Each row is a point on a landscape with many valleys, with its height.
A ball rolls from a point to whichever of its 2 nearest points has the largest drop for the distance, and stops where none of them is lower. Distance is the straight distance between rows; heights are no part of it.
Z961 (h 482): -20 0 11 12 -5 -5 11 -1 13 -3 13 19 -13 0 20 1 21 -6 -1 3 2 5 -7 2 22
 -16 -12 -13 13 16 -5 -16 0 11 -7 -4
Z443 (h 220): -9 -11 16 10 -7 19 22 -14 10 -3 -7 9 9 -2 -5 23 12 -9 -8 7 8 -1 -3 9 -4
 -26 11 6 -3 -15 -1 -8 15 9 -2 -1
Z757 (h 302): -8 -8 15 10 9 -15 14 -26 -3 -14 9 13 10 13 1 -13 -14 21 4 -10 -6 4 -18
 -12 -3 7 4 -11 13 -10 -12 23 -12 -11 -12 0
Z711 (h 477): -6 -19 20 -8 14 29 -4 0 -13 1 -8 -14 -5 18 14 17 -5 6 8 -7 4 12 4 6 6 -8
 -5 -10 7 5 18 -10 11 -22 1 -14
Z284 (h 606): -6 13 -30 10 11 -31 -9 -6 14 2 3 27 -1 2 15 -3 21 -4 -8 17 -19 0 6 -13
 -9 10 3 -4 9 9 3 12 -4 10 -3 4
Z298 (h 673): 0 2 6 9 24 -6 -7 3 -6 4 20 -17 -4 -5 13 -1 1 14 -4 4 6 -1 -2 3 -8 2 -6 9
 28 33 -33 5 1 -8 -23 -22
Z636 (h 227): 16 9 -15 -5 -19 -14 -5 -12 19 22 3 -1 16 -3 -6 -23 14 1 -7 4 -6 -26 13
 -17 -3 -1 1 8 -4 13 2 17 -24 1 0 6
Z632 (h 592): 17 4 -13 8 -3 -9 -8 -11 -2 8 -32 18 0 -1 28 -3 33 8 -9 34 -12 1 7 -5 -11
 10 11 -3 9 23 10 5 -10 1 6 2
Z11 (h 571): 25 15 -7 -4 10 9 7 10 -3 1 -25 7 -3 6 2 0 8 0 -8 5 -10 9 6 -3 -6 12 9 -1
 6 -16 3 -26 7 1 11 1
Z410 (h 646): -2 8 -19 8 3 -6 1 -1 -12 -23 -1 0 22 -7 1 5 4 -14 10 5 13 4 4 -4 -5 7 -1
 20 7 10 26 28 1 0 3 2
Z114 (h 254): -2 -21 2 -16 -11 2 -12 6 -7 11 0 -9 6 14 5 -5 -5 -13 0 2 12 -11 11 -12
 17 -24 -2 -12 -13 -10 18 -17 4 6 9 6
Z169 (h 474): 9 -5 7 -7 4 -3 -7 15 1 5 6 -31 -11 -9 -10 -26 -6 -9 2 -18 2 3 -1 13 20
 15 -3 13 8 11 8 10 9 0 -2 9
Z793 (h 626): -12 2 -17 18 3 -20 4 6 -12 5 -12 -10 4 -13 9 -20 14 -9 -2 -13 -2 -9 12 7
 -4 11 6 7 -8 17 8 13 2 4 -30 -6
Z200 (h 315): 3 -5 26 -5 -7 12 -5 0 0 12 2 10 -9 9 1 13 8 8 -3 20 -6 14 -7 -13 0 5 9
 -25 27 -15 -1 -30 -11 6 0 6
Z737 (h 570): -6 -14 8 4 -11 14 0 -4 -19 -9 -17 -26 -5 -3 -13 6 -14 -3 10 -3 21 -11 -7
 30 8 7 -10 14 -11 12 -5 -4 2 -7 6 5
Z668 (h 341): -6 8 -19 -19 -23 8 8 -2 20 2 -12 -9 -10 6 -2 -7 -25 -18 20 -16 -1 -8 20
 -1 4 -7 -8 -8 -20 9 9 1 1 3 15 3
Z871 (h 137): -27 -32 -6 9 7 -9 -2 -15 -14 2 3 11 4 -5 20 -13 -2 13 1 -1 4 -12 -5 3 7
 -5 -4 -13 -4 -14 -6 0 -8 9 -38 9
Z625 (h 511): -8 20 11 2 15 9 -1 21 11 -14 24 3 -20 5 2 7 -11 -5 -2 -4 1 7 -14 -13 -3
 -12 -9 14 -4 -8 -6 -10 22 8 2 -23
Z334 (h 343): -9 -4 -5 -11 12 5 12 -14 7 -8 1 20 -2 12 15 -4 -18 3 3 -3 -19 10 11 -9
 -15 -10 2 -9 -6 -14 9 5 15 0 -14 -1
Z723 (h 241): -8 -2 -2 4 10 -7 12 -1 -13 -17 -2 -3 -6 -8 -5 -5 -6 -4 -6 -21 -4 2 -5 16
 5 4 3 10 -17 -25 -5 10 25 1 -17 5
Z856 (h 669): -16 -8 -16 4 10 4 3 -15 9 -18 3 4 2 5 17 -5 -2 0 3 -7 8 6 6 4 -9 -3 -11
 7 -11 27 2 27 8 -11 -7 -5
Z326 (h 472): -10 8 13 -8 -1 13 -16 28 -5 -2 19 -8 -17 6 -3 13 -5 -12 0 -8 10 0 2 -7
 -5 -16 6 -3 -4 0 0 -6 21 -3 3 -19
Z795 (h 353): 4 13 30 -7 -22 0 2 -4 -10 15 -13 9 -8 7 -14 14 1 6 -5 10 -6 3 -3 -6 -4 8
 12 -17 16 -10 -14 -21 -15 -8 4 2
Z721 (h 452): 6 7 -7 -6 3 -15 -2 18 9 1 -3 -15 5 -12 -8 -13 -2 -21 7 -11 2 7 19 10 11
 2 6 10 3 5 22 13 4 9 -4 16
Z396 (h 388): 11 23 -1 6 -4 -9 -5 25 -13 -5 12 7 -21 -6 14 -12 13 2 4 0 -3 8 -14 -8 28
 12 -19 13 0 15 13 -5 -2 -6 12 -8
Z295 (h 400): -1 20 -18 25 13 -12 6 6 -5 1 1 15 1 5 14 10 17 -1 -9 10 2 -1 -12 -4 -4 6
 -2 -4 14 -2 -12 -1 -5 12 1 -12
Z833 (h 226): 0 -4 10 3 12 -10 -4 5 24 17 19 11 -8 -3 -9 8 6 1 -6 10 -7 3 -7 -12 3 4
 -2 -8 20 -18 -19 -17 -16 27 -2 10
Z39 (h 262): 0 -14 21 7 14 13 5 -24 -3 -5 6 1 2 14 14 -10 -15 22 -9 7 -13 11 -18 -18
 -3 -6 5 -6 16 -5 -2 11 -2 -7 -11 -14
Z816 (h 323): 4 -13 -9 -15 -5 -3 5 -28 -5 -13 -5 24 11 4 8 -3 -10 5 1 -3 -18 -6 8 -6
 -14 -6 -1 1 -22 -31 4 9 13 -7 -17 18
Z152 (h 127): -1 -11 5 -21 5 17 -19 -20 -1 20 -2 -23 12 -1 8 -1 -11 21 -2 7 -7 -7 17
 -1 -14 5 -3 -13 15 10 8 9 -14 -15 -9 8
Z676 (h 193): 4 -1 -5 -10 -19 -9 -14 -15 12 19 19 6 11 -15 -3 -9 -1 10 -1 17 -6 -13 5
 -3 -4 -6 -4 2 5 5 3 10 -23 4 6 20
Z448 (h 269): 6 1 3 6 -16 -13 -6 16 2 20 6 0 8 -10 -5 -13 18 -11 -6 0 14 -21 0 -5 17
 -12 5 2 -3 7 2 -6 -12 13 2 -5
Z654 (h 280): -2 6 -4 -5 5 -1 -11 9 -15 -12 4 0 5 -11 2 -16 7 7 -11 -5 -10 -2 9 18 -4
 5 -2 17 -25 -20 -2 10 14 -13 -8 8
Z642 (h 101): -14 -32 -5 1 4 -6 0 -21 0 1 -8 1 16 2 7 -5 3 3 2 -1 2 -1 8 12 -3 -14 5
 -6 -5 -3 4 9 1 3 -22 10
Z337 (h 657): -11 1 -8 -1 0 1 4 -6 5 -15 -5 -8 10 -5 5 -8 -13 -11 14 -3 11 10 15 2 1
 -4 -2 8 9 32 26 25 -2 -10 2 2
Z811 (h 546): -2 15 -11 -1 6 -4 4 15 13 -4 4 21 -1 -4 3 8 23 -11 -7 -2 4 -2 23 7 0 -8
 6 7 -7 1 -4 13 3 0 9 -2
Z981 (h 569): -13 1 4 -16 10 22 -11 1 9 -10 18 -6 4 -5 -7 16 -22 3 -9 7 0 2 1 1 -23 -7
 -1 11 -6 -12 -5 9 15 -4 10 2
Z914 (h 82): 9 -14 9 -9 11 11 -10 -16 -2 23 -14 -29 15 -2 -11 7 -1 20 -8 6 -15 13 11
 7 -17 8 12 -14 25 1 5 -1 -7 -12 -12 9
Z419 (h 271): 3 12 19 -2 0 -1 -4 5 19 18 7 17 -18 -1 4 3 20 3 -8 17 -15 10 -9 -8 2 -1
 3 -14 27 -4 -4 -13 -7 15 12 -1
Z82 (h 272): 9 0 -13 11 0 -20 1 17 -2 12 5 -11 12 8 -14 -13 9 -17 4 -15 24 -16 -8 -5
 17 -5 -1 6 2 3 -6 -1 -12 16 14 -16
Z491 (h 586): 19 1 -2 5 -5 3 -7 -9 3 13 -23 11 0 -5 14 4 32 18 -25 33 -13 -7 6 -1 -5 8
 15 -7 9 -9 -5 -9 -12 6 8 8
Z245 (h 429): -19 18 22 2 -24 12 6 -2 4 4 -6 24 -15 4 8 17 11 -2 -5 9 -4 1 6 8 -2 -5
 -1 -18 5 -4 0 -25 7 2 -3 -3
Z445 (h 510): -10 -4 6 8 2 9 6 5 4 -1 4 13 -12 11 1 17 21 0 -1 5 8 3 -9 5 3 -20 0 -9 1
 12 -15 -16 -2 0 16 -8
Z535 (h 456): 1 3 -4 12 -12 -3 21 -22 16 6 -12 -1 10 -8 -15 -3 17 3 -3 -4 -9 4 -2 9
 -12 7 15 5 -1 24 -6 23 -8 -5 -9 4
Z935 (h 327): 5 9 -6 4 -8 0 3 5 -29 4 -22 -16 0 3 9 -16 -12 -3 1 -17 7 -4 -6 -8 11 18
 2 -5 -7 -2 9 -15 -9 9 -10 -18
Z354 (h 245): 11 8 -15 -4 13 -2 5 11 8 -7 3 5 -3 -8 -19 1 -1 -3 4 -15 0 6 -6 10 8 17
 -1 2 -5 -8 -9 -9 -1 2 13 15
Z940 (h 640): -9 7 2 9 -16 22 3 3 2 7 -10 -12 -18 12 18 -3 -2 16 3 -3 -4 0 -2 0 -2 7
 -21 -9 -10 31 -7 -3 4 -13 5 -15
Z598 (h 338): 17 8 -7 -1 20 -16 -9 27 -18 -18 -1 0 6 1 -5 -9 1 -7 10 -9 4 12 5 9 12 13
 8 15 1 -6 17 6 12 -17 10 4
Z43 (h 397): 13 -3 3 -11 -2 2 3 -6 7 -8 -11 0 16 6 -19 4 4 -6 2 -10 13 -2 21 7 -10 -9
 16 13 -2 5 -1 25 2 -24 26 7
Z392 (h 615): 19 -11 12 2 27 -9 -4 19 -4 -14 23 -7 3 9 -10 3 2 -1 9 15 18 11 -25 -8 13
 2 0 17 15 2 -4 -8 -3 -10 22 -13
Z465 (h 430): 1 2 -4 -5 -3 -7 4 -13 11 -5 -4 12 21 -14 -18 4 23 1 -2 3 7 -4 13 9 -21 1
 19 14 0 11 -2 35 -9 -11 5 14
Z573 (h 169): -25 -12 -5 14 10 -8 1 -6 -14 -12 17 9 -4 -6 11 -4 -20 9 10 -9 6 -7 -8 5
 9 6 -18 -2 -1 -17 -12 -4 4 20 -28 7
Z605 (h 270): 8 -15 0 -19 -16 5 5 -8 13 1 -6 -25 -5 4 -26 -2 -17 -8 7 -14 -8 -8 5 7 5
 -11 -1 8 -22 6 4 13 3 -14 33 9
Z41 (h 608): 5 2 8 -2 -10 3 14 -7 1 -13 1 10 -14 -5 -7 -7 -11 1 -3 -4 -11 9 -20 -11
 13 -1 -5 4 -16 -32 3 -13 1 7 1 2
Z256 (h 393): 16 -23 6 8 21 -4 -6 0 -26 -11 -9 -20 9 3 7 -14 -1 18 -6 -7 3 14 -12 -10
 8 10 8 8 3 -22 6 1 -3 -9 -15 -12
Z272 (h 538): -12 2 5 3 -18 11 15 -16 9 10 -7 -21 3 -13 -12 10 -7 -7 0 -4 -1 -7 2 15
 -9 -5 -5 -5 3 9 -6 0 -1 5 -9 1
Z586 (h 221): -7 -6 0 5 9 13 -4 -26 -10 -6 2 -5 7 -1 7 5 -14 21 -4 8 -5 11 -15 -5 -14
 20 -7 -8 16 7 -2 3 -4 -2 -14 2
Z468 (h 556): -6 -6 -5 8 -11 8 7 -5 -14 1 -29 -25 6 -16 -9 6 -10 -12 -1 -10 15 -11 2
 20 -3 0 2 10 -14 3 2 8 14 3 -10 0
Z890 (h 313): 0 -8 -7 -16 -10 11 4 -5 10 3 -24 -21 -7 15 -23 5 -26 -28 19 -15 7 -5 20
 7 9 -7 -4 -10 -12 14 8 -2 3 -2 28 6
Z877 (h 297): 12 16 8 2 0 -12 -2 20 -13 -14 4 -1 -4 5 -21 -1 0 -6 13 -10 13 3 -10 8 10
 15 4 13 -8 -2 4 -1 0 -15 12 0
Z315 (h 369): 18 3 11 4 11 -6 -2 11 -25 -19 -6 -3 12 0 -2 -6 -5 0 -7 -5 1 15 -10 -3 6
 11 9 16 3 -31 19 0 16 -12 2 -5
Z205 (h 326): -3 -8 -4 -11 4 1 -17 20 -1 8 -3 -10 -1 7 -1 4 -1 -8 9 2 18 4 15 9 3 -6
 -4 -11 7 14 -4 -15 -6 -10 14 8
Z745 (h 324): 15 -5 16 -5 -24 14 5 -1 8 11 -2 -25 -16 0 -13 -6 -5 5 -2 -11 -14 -1 -9
 -3 3 6 -3 2 -16 13 1 2 1 -13 18 1
Z463 (h 184): 3 -3 -4 10 15 -3 5 -4 19 12 6 1 9 -1 -16 10 -1 3 -10 2 1 0 -3 13 -8 0 6
 -11 14 -11 -30 -18 -10 14 -1 10
Z321 (h 138): 5 -12 3 4 10 8 2 -11 15 15 0 -20 1 -13 -10 7 1 8 -15 2 -17 8 3 11 -13 12
 9 -16 21 -3 -21 -6 0 3 -11 9
Z378 (h 431): 10 3 -17 2 1 -10 1 16 10 -13 -10 4 1 -15 3 -7 19 -8 9 3 2 18 21 11 11 7
 1 13 -4 20 29 8 -1 -3 0 21
Z343 (h 567): -15 4 16 0 -1 22 0 -1 -5 -1 5 -1 -20 11 -4 22 -28 10 -7 -3 -9 8 -20 -16
 -14 -4 -1 -14 -15 -21 -20 -16 13 -5 -6 -16
Z24 (h 351): -1 6 15 9 -11 -4 -8 10 -31 4 -10 -5 7 7 19 -14 3 3 -6 -6 12 -6 -11 -19 6
 -2 0 -12 5 -9 2 -15 2 1 -16 -22
Z257 (h 140): -5 -19 -8 -7 7 6 6 -25 -8 -8 -4 -2 15 -7 -3 2 -13 1 1 2 0 0 -6 17 -1 1
 -4 5 -5 -10 5 2 5 8 -9 19
Z839 (h 363): 7 -12 8 -8 9 -5 2 7 2 -1 1 -3 13 16 -21 9 6 -3 8 -13 17 5 8 15 4 -12 7 1
 -2 5 -10 4 -3 -13 21 6
Z390 (h 399): -14 -4 11 -1 3 17 6 -1 0 11 -17 6 -4 7 19 11 13 -1 -11 6 -8 3 14 5 -3 -7
 4 -21 5 -16 -8 -28 12 8 -15 -4
Z277 (h 230): 6 -16 -5 -17 -8 4 -8 -5 -8 16 -7 -1 7 15 9 -12 -9 1 0 -8 -1 -22 14 -8 5
 -15 4 -17 -21 -19 -5 -21 2 -5 0 -1
Z922 (h 652): -21 1 -1 3 -8 18 -8 -8 8 13 -4 -20 -2 -4 21 11 2 17 3 8 -1 -9 9 12 -12 7
 -22 -11 -1 35 -12 6 -11 -17 -12 -5
Z418 (h 588): -11 17 -8 -13 5 11 -9 11 15 -9 29 -1 1 -12 -17 14 -14 -5 -1 -9 7 -9 -1
 -13 -20 -5 0 21 -7 -19 -6 28 11 12 15 -2
Z934 (h 449): 5 -12 14 -3 0 18 5 10 -1 -4 -5 -5 0 8 14 -4 3 -11 11 -4 5 18 4 -6 18 -17
 -2 -3 8 13 33 -12 12 -11 11 -6
Z411 (h 618): -6 -6 -3 7 -16 19 18 -19 7 -8 -1 10 -6 3 6 -5 -8 3 -3 3 -4 3 -16 1 7 -6
 -10 -2 -26 -6 3 -13 0 3 2 -1
Z231 (h 305): 11 15 -23 11 -3 -30 12 4 -4 3 -12 13 -1 -1 -4 -23 18 -4 -4 -15 -12 -4 -1
 -2 10 19 10 1 -14 -27 -10 3 -9 5 -11 -5
Z520 (h 279): -1 16 -24 -1 2 -27 9 10 -2 5 4 10 3 -2 -16 -8 4 -7 5 -18 -3 -2 -7 15 13
 26 -6 -1 -4 -19 -17 -7 -15 9 -5 11
Z714 (h 597): -4 8 -1 -3 -18 0 10 -11 -12 -1 -8 8 -4 -2 -17 4 -27 3 8 -9 -3 -3 -18 -6
 4 13 -6 -6 -8 -24 -7 -8 -11 12 -5 6
Z142 (h 406): 11 -16 -11 0 21 1 -18 4 -20 1 1 -24 12 -3 -2 -13 -11 9 -6 3 5 -3 -1 3 4
 6 2 4 4 -19 8 -3 -2 5 -6 5
Z349 (h 427): -7 -2 16 -13 2 24 -7 20 -10 -14 1 -16 -22 2 -10 13 -16 -18 3 -4 4 8 -8 0
 -2 -14 1 3 -21 -16 11 -17 33 -1 8 -14
Z412 (h 155): -7 -14 4 16 7 -7 18 -16 3 1 -4 19 13 -1 -3 10 11 0 -14 5 -2 0 -3 -1 -10
 -11 17 0 -5 -28 -5 -5 9 13 -26 2
Z673 (h 548): 0 -11 17 -18 10 23 -4 -16 3 -14 11 -7 3 -1 -7 15 -18 17 4 12 -12 16 -8 9
 -10 2 -4 2 3 -2 2 -2 4 -18 18 6
Z691 (h 258): -5 8 -27 9 -6 -13 -4 -5 17 9 10 -4 11 -15 5 -15 3 -3 0 1 2 -12 0 -11 0 0
 -11 13 -8 21 2 29 -17 9 4 -3
Z450 (h 330): 2 0 -19 6 18 -19 6 -20 -9 -11 8 17 17 14 3 -7 -20 8 6 -5 -1 5 -9 -19 -11
 8 2 -2 4 -13 1 16 -8 -6 -10 -2
Z652 (h 167): 2 -1 -2 -7 -13 0 13 -7 12 2 5 4 11 -14 -18 11 5 -22 5 4 5 -5 11 -1 3 -14
 10 18 -1 -6 18 16 -2 18 9 17
Z393 (h 378): -1 3 20 4 -9 0 -15 17 -13 9 -11 -1 -11 9 22 -10 21 4 -5 -7 3 -4 4 -15 9
 -8 -2 -11 7 16 -2 -17 7 -6 -3 -20
Z224 (h 502): 4 -10 14 -18 6 19 -10 7 -9 3 -14 -16 -8 21 -2 9 -13 12 17 -16 -4 13 10
 10 -7 7 -2 -20 3 14 -5 -2 6 -30 12 -2
Z164 (h 421): 4 26 -14 33 21 -24 -1 3 -5 -10 -4 25 -2 -1 10 14 40 4 -7 15 -9 7 -19 -3
 -1 16 4 6 27 0 0 13 -13 5 9 -16
Z457 (h 211): -2 -9 -14 -11 12 -5 -8 -1 -3 9 -8 18 -9 20 24 -16 -9 11 -10 -11 -6 -8 13
 -8 -2 -6 0 -24 -12 -28 -17 -10 4 -1 -13 -1
Z49 (h 494): 3 -11 22 -6 -7 -4 -7 17 -15 0 14 -22 -14 1 -1 -24 3 -10 2 -18 7 -9 -4 1
 23 -10 -10 10 2 7 -6 -2 22 -2 -10 -8
Z201 (h 524): 13 -18 14 -15 8 18 1 0 -7 -3 -11 -5 -1 13 -21 23 -10 13 9 1 -6 19 -5 16
 -11 7 -1 -10 6 5 -7 -15 -1 -32 20 5
Z50 (h 619): -7 18 -37 17 12 -19 2 0 -9 1 -20 -8 16 -2 4 -2 10 -12 -1 -4 -5 2 12 -7
 -16 16 12 -1 -14 2 5 5 7 11 -17 -14
Z374 (h 224): 8 9 3 -7 -15 -15 -1 8 13 14 17 4 5 -18 -15 -7 16 -20 -2 -2 0 -19 10 -1 7
 -11 13 12 2 -17 6 10 -4 23 -6 9
Z797 (h 354): -4 -2 -1 0 22 -4 8 -12 -4 -18 3 14 7 3 -2 3 -25 6 5 -6 -15 16 -12 -9 -24
 8 3 4 3 -18 8 13 18 7 -17 5
Z116 (h 679): -18 -5 -13 13 28 -2 3 -4 4 -18 13 -7 6 6 14 5 -15 2 5 -1 10 5 -2 3 -15
 -5 -4 3 10 20 -13 11 7 -4 -15 -11
Z952 (h 398): 6 5 28 5 -34 17 17 -14 1 17 -19 -8 -17 -4 -12 13 9 4 -9 6 -15 -2 -14 -2
 2 4 4 -6 -6 -5 -10 -19 -12 2 5 -10
Z430 (h 583): -10 10 12 -2 -9 7 -2 8 -18 -8 -2 0 -22 8 -8 2 -17 10 -1 -10 -1 1 -23 -6
 0 11 -4 -12 -11 -15 -20 -20 0 -5 -7 -12
Z954 (h 585): 12 -19 14 11 6 8 4 -1 -16 -10 -19 -21 7 3 -11 5 2 4 8 -5 14 5 -9 20 12 6
 2 7 7 10 3 -10 5 -8 1 0
Z671 (h 519): -4 -6 7 17 -7 -5 11 -11 0 14 -5 -24 16 -5 -11 -1 -2 -7 -3 -3 17 -23 -9
 13 -3 -4 2 -2 12 18 -17 3 -13 3 -7 -4
Z684 (h 541): -17 9 14 -2 11 14 14 9 9 -12 11 4 -24 9 -13 24 -25 -4 8 -5 2 6 -25 -1
 -13 -12 2 2 -4 -11 -9 -11 19 3 4 -18
Z423 (h 329): 15 11 -12 16 -3 -25 16 -1 4 1 -13 21 -2 6 -4 -16 29 -7 -5 0 -12 5 -7 -11
 17 8 11 5 4 -5 4 -3 -13 16 -3 0
Z317 (h 225): -9 -9 22 7 -16 16 15 5 10 7 3 -8 -2 -3 -2 15 13 -15 -14 -4 -1 -8 8 3 2
 -29 8 4 -10 -2 -3 10 16 -3 0 -16
Z120 (h 288): -6 1 -1 -26 9 -12 -23 20 2 -4 8 -8 -1 -5 -19 7 -9 -9 13 2 24 -3 22 15 -1
 8 8 4 10 10 -5 5 -11 -10 19 17
Z389 (h 358): 13 19 3 21 -2 -23 0 10 -4 1 0 13 -12 -4 18 -19 17 4 -12 5 -11 9 -12 -10
 24 18 -2 0 18 9 11 -4 -8 7 -1 -9
Z566 (h 321): -2 -13 3 -23 -26 12 -4 -12 -4 -2 -4 1 -9 10 -10 11 -34 -10 17 7 0 -17 4
 -14 -6 -22 -4 -2 -17 -15 18 -5 9 10 16 10
Z821 (h 631): 2 10 17 -2 10 -15 -16 19 -8 -5 27 10 -4 7 -7 7 -9 -2 15 6 18 11 -20 -16
 4 -5 -1 1 27 8 4 -6 -9 -8 6 -9
Z809 (h 598): 10 20 -17 23 3 -32 -14 0 -5 1 -15 25 1 -2 24 -2 27 3 -11 23 -11 -3 2 -11
 -9 5 4 3 13 12 9 14 -12 1 15 -13
Z707 (h 420): 1 8 3 -4 -7 8 -8 27 -11 -14 2 -1 -9 -2 14 -1 -2 -9 10 -1 6 12 7 -1 20 1
 -8 2 -2 16 24 -12 6 -6 12 -6
Z387 (h 92): 15 -3 -11 -10 -2 5 0 -16 16 -7 7 -7 10 -7 -11 -1 -11 -8 1 5 0 -2 -3 -8 2
 -2 0 15 -10 1 20 21 1 7 22 6
Z139 (h 171): 10 3 -1 -14 1 12 -11 1 17 -5 26 -8 3 -13 1 -8 -7 2 -2 7 -10 11 11 -5 -9
 3 5 14 2 15 21 27 5 -5 8 9
Z20 (h 531): -4 4 -8 2 17 -3 5 3 23 0 12 12 -3 9 2 -2 10 1 -2 -4 5 -6 6 7 6 -14 0 -6
 0 8 -20 5 -9 -2 11 -3
Z696 (h 412): 12 -11 -12 -1 -12 2 11 0 12 4 -14 -7 2 -6 -2 -12 12 -3 12 -3 -2 10 15 17
 13 10 -7 -5 -8 12 16 -9 -6 2 7 21
Z626 (h 304): 15 -2 -16 18 -2 -12 2 9 -15 6 -3 -21 2 10 0 -19 -7 -1 0 -12 8 -8 -19 -10
 17 12 -4 5 -6 -9 -6 -11 -10 9 -2 -18
Z454 (h 681): -9 8 1 8 18 0 -9 2 -6 9 7 -8 -9 5 10 2 -9 14 -12 2 7 -6 -8 -4 -17 0 1 -8
 11 9 -38 -6 -1 -1 -9 -20
Z301 (h 636): 3 5 -20 18 -5 -16 10 2 -8 -9 -7 -9 14 -18 -8 -4 17 -10 4 -4 8 -4 0 10 -2
 7 5 24 -11 8 16 20 -2 0 -11 2
Z187 (h 392): -1 -3 -18 -2 -18 15 -3 3 18 11 -8 -6 -2 -6 7 4 1 -1 11 13 6 -1 13 8 8 7
 -24 -10 -10 32 5 -16 -21 4 12 14
Z532 (h 599): 24 -14 11 5 13 9 4 14 -7 -12 3 -20 2 4 -10 5 5 4 7 11 20 8 -16 4 11 0 -3
 20 5 25 2 -7 -2 -4 21 -7
Z435 (h 428): 3 8 13 -23 -14 -1 -7 -3 8 15 3 9 -4 8 14 -16 -1 3 -3 -7 -20 -8 26 -7 -5
 -12 3 -9 -2 -3 9 10 10 -14 -7 0
Z893 (h 407): 0 -4 13 -3 -2 -2 -10 11 12 21 2 -6 -2 3 19 -13 13 0 -6 -4 -8 -1 23 -4 5
 -21 -3 -14 5 16 1 2 3 -15 1 -6
Z147 (h 181): -4 0 -14 -2 -4 14 -5 -14 -7 -4 -2 -12 11 -15 -2 -1 -22 9 2 6 2 3 -8 3 -8
 17 -7 0 4 5 4 -7 -9 10 4 8
Z440 (h 379): -10 7 -9 11 5 8 2 7 -2 6 -8 1 -4 2 16 -1 8 1 -14 5 1 3 -5 1 5 5 0 -7 5
 -4 -4 -21 0 13 -16 -13
Z992 (h 307): -1 -6 -17 -23 11 -1 -11 -3 -10 -13 -1 22 12 -3 5 0 -4 3 -3 5 -1 -2 23 13
 -16 -4 -2 10 -15 -23 2 8 17 -8 -11 23
Z15 (h 190): 3 -19 -8 7 9 -11 2 -7 1 -2 -2 24 4 8 14 -8 9 6 -10 3 -5 1 1 -11 7 -13 5
 -7 -15 -33 -12 -9 2 10 -10 3
Z788 (h 602): -9 8 -4 -9 -1 -7 -4 5 8 -3 32 19 -2 -3 -4 0 -19 -1 -1 -5 -2 -18 0 -17
 -11 -5 -13 10 -13 -16 -3 17 8 21 3 5
Z831 (h 500): 4 5 -3 31 -6 -4 17 -6 -2 8 -6 -4 17 -11 -11 9 25 -6 -11 4 15 -13 -14 14
 2 8 10 10 10 7 -16 -5 -19 14 -7 -9
Z819 (h 480): 10 11 0 22 -5 -8 26 -9 -1 8 -28 -12 8 -13 -24 3 18 0 -10 -14 -3 -1 -11 7
 -3 10 19 7 0 4 -18 4 -7 1 -15 -2
Z439 (h 613): 2 5 -47 4 16 -30 -4 -1 4 2 -12 13 12 -5 13 2 26 -15 -4 16 -15 0 22 -14
 -27 16 13 6 -5 7 -2 2 4 11 -6 -7
Z681 (h 624): 6 12 4 -18 0 -16 -16 10 3 -4 27 30 14 0 -7 14 2 -5 8 9 12 -16 12 -15 -4
 -13 2 5 1 -18 8 16 -10 2 14 5
Z907 (h 579): 16 6 -12 -6 -4 10 -5 -5 4 6 -10 5 4 -11 0 8 9 7 -9 24 -10 2 0 0 -2 16 7
 1 1 -17 1 -22 -7 12 2 13
Z394 (h 560): 11 23 -5 -1 7 -3 6 16 1 -7 -11 17 -11 7 8 -6 18 -10 -2 -10 -2 8 12 2 3 3
 7 -2 -3 -1 8 -6 12 -2 3 -5
Z486 (h 372): -12 3 13 -15 -22 12 -12 12 -10 -8 10 -1 -22 9 -13 14 -26 -11 6 6 6 -4
 -14 -9 -1 -11 -6 6 -21 -8 24 -9 11 7 10 -5
Z824 (h 457): -22 19 12 2 -18 4 11 -6 6 2 2 41 -4 0 16 8 11 -6 7 8 5 -5 1 4 4 -15 -7
 -10 11 5 4 -8 -4 19 -9 5
Z712 (h 162): -1 -7 0 -11 -2 0 -19 -10 5 24 13 -2 7 -9 7 -6 -6 16 -12 20 -13 -13 10 -4
 -13 0 4 -11 11 1 -8 7 -10 4 -17 13
Z268 (h 287): 7 -21 3 -19 -29 5 -4 -6 -1 2 4 3 0 12 -14 9 -4 -13 7 11 15 -9 3 -8 7 -23
 -5 -9 -21 -2 13 -9 -7 4 19 8
Z344 (h 629): -2 5 -10 0 -10 25 12 -7 5 -5 -15 2 -14 5 3 6 -9 18 1 0 -8 10 -11 7 -2 12
 -15 -11 -20 11 -7 -12 2 -10 11 -5
Z823 (h 614): -4 8 11 -6 -7 -12 -4 -6 9 -4 31 35 8 -6 1 2 -3 5 11 7 -1 -10 3 -17 -6 -9
 -9 9 3 -7 19 21 -5 13 4 25
Z643 (h 450): -6 4 19 -9 -13 1 -4 0 -5 0 9 7 -3 3 14 -16 -12 10 7 -11 -9 5 -4 -5 7 -1
 -2 -7 0 -2 16 6 3 -6 -8 2
Z332 (h 689): -5 -7 3 9 23 19 3 1 -1 -2 5 -22 -3 -2 0 14 -11 8 -7 -1 3 5 -7 7 -18 1 -4
 2 10 5 -27 -2 12 -3 -2 -15
Z137 (h 473): -4 -3 13 8 -4 -7 -2 5 -16 -12 22 -4 -3 -8 14 -18 0 7 5 0 1 -2 -13 5 13
 -5 -6 15 3 3 2 12 7 -1 -19 -2
Z199 (h 371): 8 3 15 13 -26 17 18 -11 16 17 -10 -16 -13 -2 -14 9 4 16 -8 -3 -15 -4 -15
 0 3 7 -6 -6 -8 18 -25 1 -8 -8 7 -6
Z818 (h 234): 11 -1 -2 -18 9 -2 -23 9 14 -7 20 -12 2 -6 -10 0 -19 -2 6 8 1 11 4 -2 0 4
 0 8 15 16 7 15 -8 -9 23 17
Z685 (h 203): -11 0 -14 22 12 -4 7 3 -10 -15 6 9 -2 -10 9 -3 -4 5 -6 -2 -10 1 -11 4 0
 13 -8 2 -7 -30 -5 5 11 15 -28 3
Z271 (h 663): -14 2 13 7 8 2 -7 0 9 3 10 -6 -15 -8 13 5 14 17 -4 3 3 -7 6 22 -8 2 -13
 0 14 35 -32 5 -1 -15 -16 -4
Z436 (h 368): -14 -3 -17 -14 -17 14 8 2 21 13 -8 3 -15 15 12 7 -11 -16 14 1 -3 -2 25
 -1 11 -10 -22 -21 -12 22 -4 -13 -7 -7 13 6
Z239 (h 637): 6 12 12 -19 10 -23 -19 19 -1 -4 26 21 4 -3 -15 13 -6 -18 20 9 13 6 2 -11
 4 -7 6 2 23 0 19 4 -20 0 22 6

Where does a ball stop that starts at each point below?
Z271 => Z412
Z284 => Z440
Z797 => Z642
Z465 => Z387
Z116 => Z440
Z823 => Z354
Z334 => Z642
Z934 => Z354
Z169 => Z605
Z684 => Z412
Z952 => Z914
Z954 => Z387
